A landscape with many peaks, sampled at points; each row gives a point and its height.
From any point a climber steps to the highest of the 2 points nearest to it. It stops when none of these is higher. Distance is the straight distance between rows; heights are no part of it.
K910 height 56: [-15 -22  14  32  20 -31 -15   4  15  22 -17   1  -1   3  35   3 -47  -7
 -13  23]
K157 height 744: [ -2  10  10  -5   7  -2 -10  13   6  -5 -18 -50  -7 -29 -26   7   8   1
 -13  -8]
K737 height 372: [ 11  -2  15  20   0 -34  -9  16  20  13 -12  10  12  45 -14   0   5 -20
 -12  20]
K92 height 493: [ -6  -9  -5 -17   8  18  -3 -11  -6  -1   5 -23 -14 -27 -21   1 -14  15
   3 -14]
K12 height 170: [  0  -2   1   0  -6  -3 -13  10  17 -11  -4 -21   5  -3 -25   6   3  -7
   4  19]
K186 height 205: [  5 -16  -1  34  -4 -22  -4  21  13  -8 -13 -21  -1  -1  28  15 -21   6
   7  21]
K153 height 131: [  5  -4 -12 -23  -2  10   4   4  10 -16   3 -13  -3 -10 -32   0   5 -14
  -2  -3]
K372 height 213: [-16  39 -13  -4 -13  28 -21 -43  28  -4  30  25  20 -10  39 -11  14 -22
  -9  25]
K71 height 291: [  2 -16 -29 -13  22  23  23   2 -10  -2  11 -24 -26 -23 -10  -5 -15  20
  12 -46]
K689 height 378: [  7 -16  21  30   8 -50   5  19  10  21 -16  15   2  45   8   4  -9 -16
  -7  10]
K250 height 179: [-15  30  -9 -23   1  36 -23 -34  22  -1  21   6  16 -19  -9 -24  11 -22
 -21  26]
K593 height 247: [  5 -25 -38   6  -1  13  16   8  -3 -31  -4  -9  -4   4  24  10 -25  35
  47   9]
K897 height 389: [-11  -7 -11 -17  -3  27  -7 -30  -6   4   6  -8 -10 -16  -7  -2 -16  22
  10   9]
K213 height 262: [ -2 -16 -25  20  -5   3 -16  -8  15  -8  -6 -30  -9   0  25  13 -31  23
  21  32]
K822 height 592: [  8   5  19  -3  -8 -26   3  13   0  -1 -13  -5   3  33 -39   7  25  -7
  -6  -2]
K290 height 553: [  6 -16  29  27  -7 -36  19  31 -20   4 -10  12   4  28   6  13   3  12
  20   0]
K958 height 532: [ -6   2 -20 -29  -3  35   0 -33  -5   1  18  17 -12 -26   1  -6  -5  10
   0  -7]
K872 height 349: [  4 -10 -31  -1  23  20  13   7   8  18  21 -24 -26 -30 -22 -11 -10   9
  -8 -50]
K959 height 573: [  3  -5  41  13  -6 -32  11  21 -26  11 -12  13   8  20 -19   6  12  11
  12  -2]
K72 height 275: [-17  26 -15   9  -6  20 -28 -39  27  12  27  34  24   5  46 -21  -9 -29
 -18  33]
K591 height 190: [  5  -8   9  21  -7 -22  -7  23  11  -2 -12 -14   6   9  -2  13  -4  -3
   8  18]
K79 height 252: [-11  33 -28 -35   1  39  -3 -56  11  -3  28  15 -19 -23  46   3  24   5
   2 -23]
K249 height 537: [ 24   9   8  22 -20 -36  25  35  -5 -19 -24 -34  -1  23  12  11  32  13
  -3   2]
K639 height 136: [-11  17  -1  -9  -1  25 -30 -22  20   2  13  13  23  -5 -14 -20   2 -24
 -14  32]
K735 height 251: [ -3  35  -3 -32   2  26  -7 -22  14  -2  21  25   7 -23  -7 -13  27 -33
 -27 -15]
K483 height 414: [ -4 -10  27  45  -6 -27   6  25 -25   7 -18  -8   1 -15  44  11 -18  31
  10  17]
K494 height 604: [ -4  -4  -3 -11  15  10  -1   4   2   2  -1 -43 -16 -33 -24   1  -8   9
  -8 -26]
K83 height 464: [ 14   0   4 -22  -8 -10  29   7 -21  -6   2  19  -4  32 -35   4  28  -8
  -2 -37]
K348 height 314: [ -5 -23  -7   8  -9  -1  -1  -2  -5  -6   2  12   1   3   9   5 -23  16
  23  16]
K277 height 476: [ 15   7  21  45  -6 -57  20  36  -3  14 -31 -15   0  15  46   5   1   0
 -22  12]
K141 height 483: [ 10 -18  21  28 -10 -30  29  38 -23 -16 -13  -3   0  17  22  13   6  23
  32  -3]
K102 height 344: [ 18  15  -8  -9 -18  -7   4  -1  23  -8   9  34  11  39 -15  -3  28 -40
 -16  15]
K820 height 141: [ 18   3 -15  11  -9 -13  11  32  14 -33 -21 -47  -1  -4   7  18  16   5
  12   8]
K472 height 160: [ 17 -10 -25   3  -6  -7  15  27  17 -36  -9 -28   1  12  -6  15   9   0
  22   9]
K8 height 118: [  1   6  14  12  -6  -4   0  15 -19 -12 -19 -46  -5 -38   9  10   1  29
   6  -1]
K302 height 154: [-23  50 -12 -16  -8  29 -16 -55  28  -6  32  18  10 -16  50   0  30  -6
   2  12]
K406 height 636: [ -8   9  39   9  11  -8 -30  11 -12  12 -23 -19  14 -23 -21   4   2  12
 -11  14]
K828 height 506: [ 12  11   9 -29  -5  -1  12  -2 -11   5   7  32   2  17 -38  -1  30 -22
 -15 -29]
K741 height 318: [  9  11  -8 -22 -17   9   1  -6  10 -12  15  31  12   8 -15  -5  18 -31
  -5   8]
K154 height 561: [ 15  12  18  10 -16 -34  29  28 -16 -20 -22 -37  -9  26  -7  13  45  16
  -4 -17]
K94 height 274: [  1 -12 -23  -5 -12  16  -3  -8   8 -13  12  14   2  -2  -1  -1 -13  -4
  14  18]
K142 height 415: [ 23  -9 -11   2 -19 -24  27  10   1  -8   4  37   3  60 -11   7  17 -12
   6   1]
K957 height 317: [  4 -22 -35 -14  -2  26  21   1 -13 -33   3   6  -7  -2   8   4 -18  33
  43  -8]
K769 height 402: [ 20 -17 -20   7 -14 -21  24  15  11  -9   8  42   5  49   9   5   0 -27
   7   2]
K346 height 589: [-20  34   4 -27  15  45 -32 -52  -5  26  18  15  10 -28   2 -27   7  -1
 -28   2]
K778 height 668: [  1  11  19 -20  14   0 -10   4  -3  13  -4  -9   2   1 -49 -10  16 -21
 -21 -18]
K906 height 202: [  8 -16 -21  13   0   5  18  25  -6 -36 -15 -27  -4  -3  27  13  -9  34
  42  -1]
K550 height 347: [-15  -2   5  16   1   2 -25 -16   6  23  13  48  20  10  18 -16 -22 -18
  -9  30]
K651 height 583: [ 10   6   0 -23  13   3  11   8   1  13   7  -4 -11   2 -47 -10  17 -24
 -24 -45]
K501 height 673: [-19  19  14 -22  21  35 -36 -30  -7  20   7  12  16 -22 -22 -25   1  -4
 -24  15]
K61 height 115: [-10  -8  30   1  13  -1   8  18 -34  20  -4 -20 -12 -22 -22   2  -2  11
  -4 -51]
K17 height 383: [  6 -25  12  20   0 -39  16  19  -1  14  -5  37   3  43  13   4 -14 -14
   6   2]
K500 height 467: [ 13  21  12 -29 -13   3   4  -9 -14   1   7  55  10  11 -14   3  36 -29
 -13 -20]
K685 height 391: [  8 -27 -11  14  -4 -22  15  11   9   2   5  42   5  36  21   1 -21 -26
   8   6]
K797 height 614: [  8   7  19 -16  -2  -9 -10   6   1   2  -6   2   8  19 -45  -2  21 -18
 -12   1]
K113 height 316: [ -4 -13 -21  -8  -7  21 -13 -20   4  -5   1 -22 -10  -6   4   5 -21  28
  24  23]
K809 height 433: [ 14  -7  12  -6 -18 -27  30  11 -19  -8  -2  27   3  46 -24   8  26   2
  10 -15]
K883 height 405: [-10   7 -18 -21  17  40 -12 -44  -6  40  19  -6 -23 -27  -8 -21 -14  16
 -17 -25]
K273 height 226: [ 14 -14 -35 -11 -10  12  14   9  16 -30   7  18   4  13  -2   3  -1 -10
  23   7]
K28 height 590: [ -2  -1  42  -4   7 -18   1  13 -31  13 -14   0   5   5 -35   3  11   4
  -1 -17]
K710 height 448: [  5  -7  26  46  -2 -43  11  34 -12  14 -23  -4   3   2  41  10 -10  12
  -1  11]
K795 height 162: [-10  34 -27 -26 -13  34  -8 -48  25 -19  29  19  -4 -18  49   4  28  -2
   9   1]
K458 height 505: [ 21  12  12  40 -16 -47  18  38   1  -2 -27 -25   0  21  29   9  21   5
 -14  13]
K996 height 510: [  1  -1 -24 -18  15  26   7  -8   4  13  23  -2 -19 -28 -22 -12  -7  -4
 -15 -43]
K554 height 137: [  6  -2  11  19 -11 -14  17  31 -20 -22 -19 -36  -3 -19  23  14   5  29
  17   3]
K461 height 360: [ 11   4   0   6  -6 -17 -11   7  27   3   4  16  14  40 -19  -5  11 -39
 -14  23]
K743 height 424: [  1 -18 -27 -21   6  22  23   0 -16 -19   5  -3 -16 -14  -5   2 -10  25
  27 -24]
K718 height 518: [-15  24  -9 -30  11  45 -23 -57 -11  39  19   6 -12 -29   5 -22  -3  11
 -22 -13]
K926 height 220: [-18   1  19  -9  24  18 -21 -18 -16  29  -1 -17  -6 -31 -30 -13 -17  16
 -16 -21]
K140 height 667: [  6 -12  18  -5  -3 -15  32  28 -29 -18 -10 -11  -5  10 -12  13  19  15
  22 -33]
K726 height 161: [-16  -7  17  -4  20  13  -6  -6 -30  29   4 -12 -11 -31 -25  -7 -18  23
  -9 -43]
K47 height 103: [ -4   2  21  10   2  -4  14  21 -27  -2 -18 -50 -12 -39   7   5   7  26
  -3 -31]
K67 height 224: [-10  36 -11 -31   8  38 -14 -38  19  -2  26   5   3 -32  -3 -21  19 -25
 -30  -3]
K248 height 366: [ -6  18 -30 -36  -5  41  -3 -50  -1   4  23  17 -18 -23  27  -3   8   9
  -1 -12]
K976 height 166: [ 11  -5  -7  13  -4   0  25  35 -19 -38 -18 -37  -3 -15  30  12   7  37
  33  -8]
K229 height 227: [  5 -17 -26  29   0 -11  -3  16  24 -17 -14 -34  -3  -2  34  15 -27  11
  14  25]
K176 height 295: [-16   4  -4 -18  22  33 -20 -31  -4  32  10 -23 -17 -32 -24 -17 -17  16
 -18 -18]
K166 height 608: [ -4  10  45   2  11 -17 -11  18 -22  14 -26 -25   3 -12 -31   5  18   7
 -14 -15]
K823 height 101: [ -9   2  -7   9  -1  11 -29 -11  25   3   8   8  15   5  -4 -12 -15 -21
  -8  39]
K992 height 51: [ -9 -26   9  35  12 -34   2   9   1  14 -17   0  -6   5  48  10 -50   5
   0  12]
K933 height 705: [ -4   6 -17 -31   7  33   2 -22   2   3  18  11 -15 -29 -12  -9  -2  -8
 -12 -24]
K390 height 280: [ -1  20  -9 -30 -10  24  -4 -18   7 -12  17  35   3 -15   1  -4  19 -25
 -10  -7]
K288 height 64: [-17 -15   6  28  19 -11 -35 -13  24  19  -8  -6   4   5  23  -6 -42  -5
 -12  36]
K739 height 679: [ -8   7  34  -2  18   3 -36   2  -8  15 -14  -6  17 -11 -35  -6   3  -3
 -13  14]
K237 height 95: [ 13   5 -14 -20 -10   0   6   7  25 -19   1 -10   0  17 -36  -2  23 -29
  -4  10]
K149 height 368: [-16 -20   0  14  14 -12  -8 -15   5  23   4  47   7  16  35 -13 -43 -23
 -12  19]
K73 height 381: [ -5 -27 -10  19   1 -16  -1   2  14  10   3  31   2  20  28   0 -35 -22
   2  18]
K145 height 390: [ -2 -20  24  35  -8 -20  17  28 -30  -6 -13  -2  -2  -5  35  15 -14  33
  31   4]
K442 height 315: [-19  12  -6  13   7  11 -27 -32  13  24  17  46  24   9  42 -23 -16 -26
 -23  31]
K214 height 81: [-10 -11  -5  17   1   5 -28 -11  15   8   4  -2   4   1   3   0 -25  -4
   0  35]
K384 height 556: [  4 -18  -5 -13   1   4  30  17 -19 -21  -3  -6  -7  -4 -12   7  -2  15
  27 -29]
K548 height 194: [ 19 -14 -33   0 -11  -3  15  18  27 -29   5  -2   2  26  -6   6   0 -21
  18  16]
K704 height 770: [-13   8  19 -13  14  18 -31 -14 -11  14   3  16  16 -13 -29 -13  -1  -3
 -14  13]
K374 height 580: [ 10  12  21   0  -7 -30  19  12  -7  -5 -17 -22  -5  35 -35  10  36   7
  -9 -21]
K297 height 339: [ -4 -22  13  15  -7  -8   2  10 -19  -4  -6  -1   1  -3   8  13 -17  26
  28   7]

Where does a climber stop that starts at each point below?
K483 | K778
K554 | K140
K992 | K157
K288 | K828
K726 | K704
K442 | K828
K348 | K704
K12 | K157
K61 | K704
K741 | K828
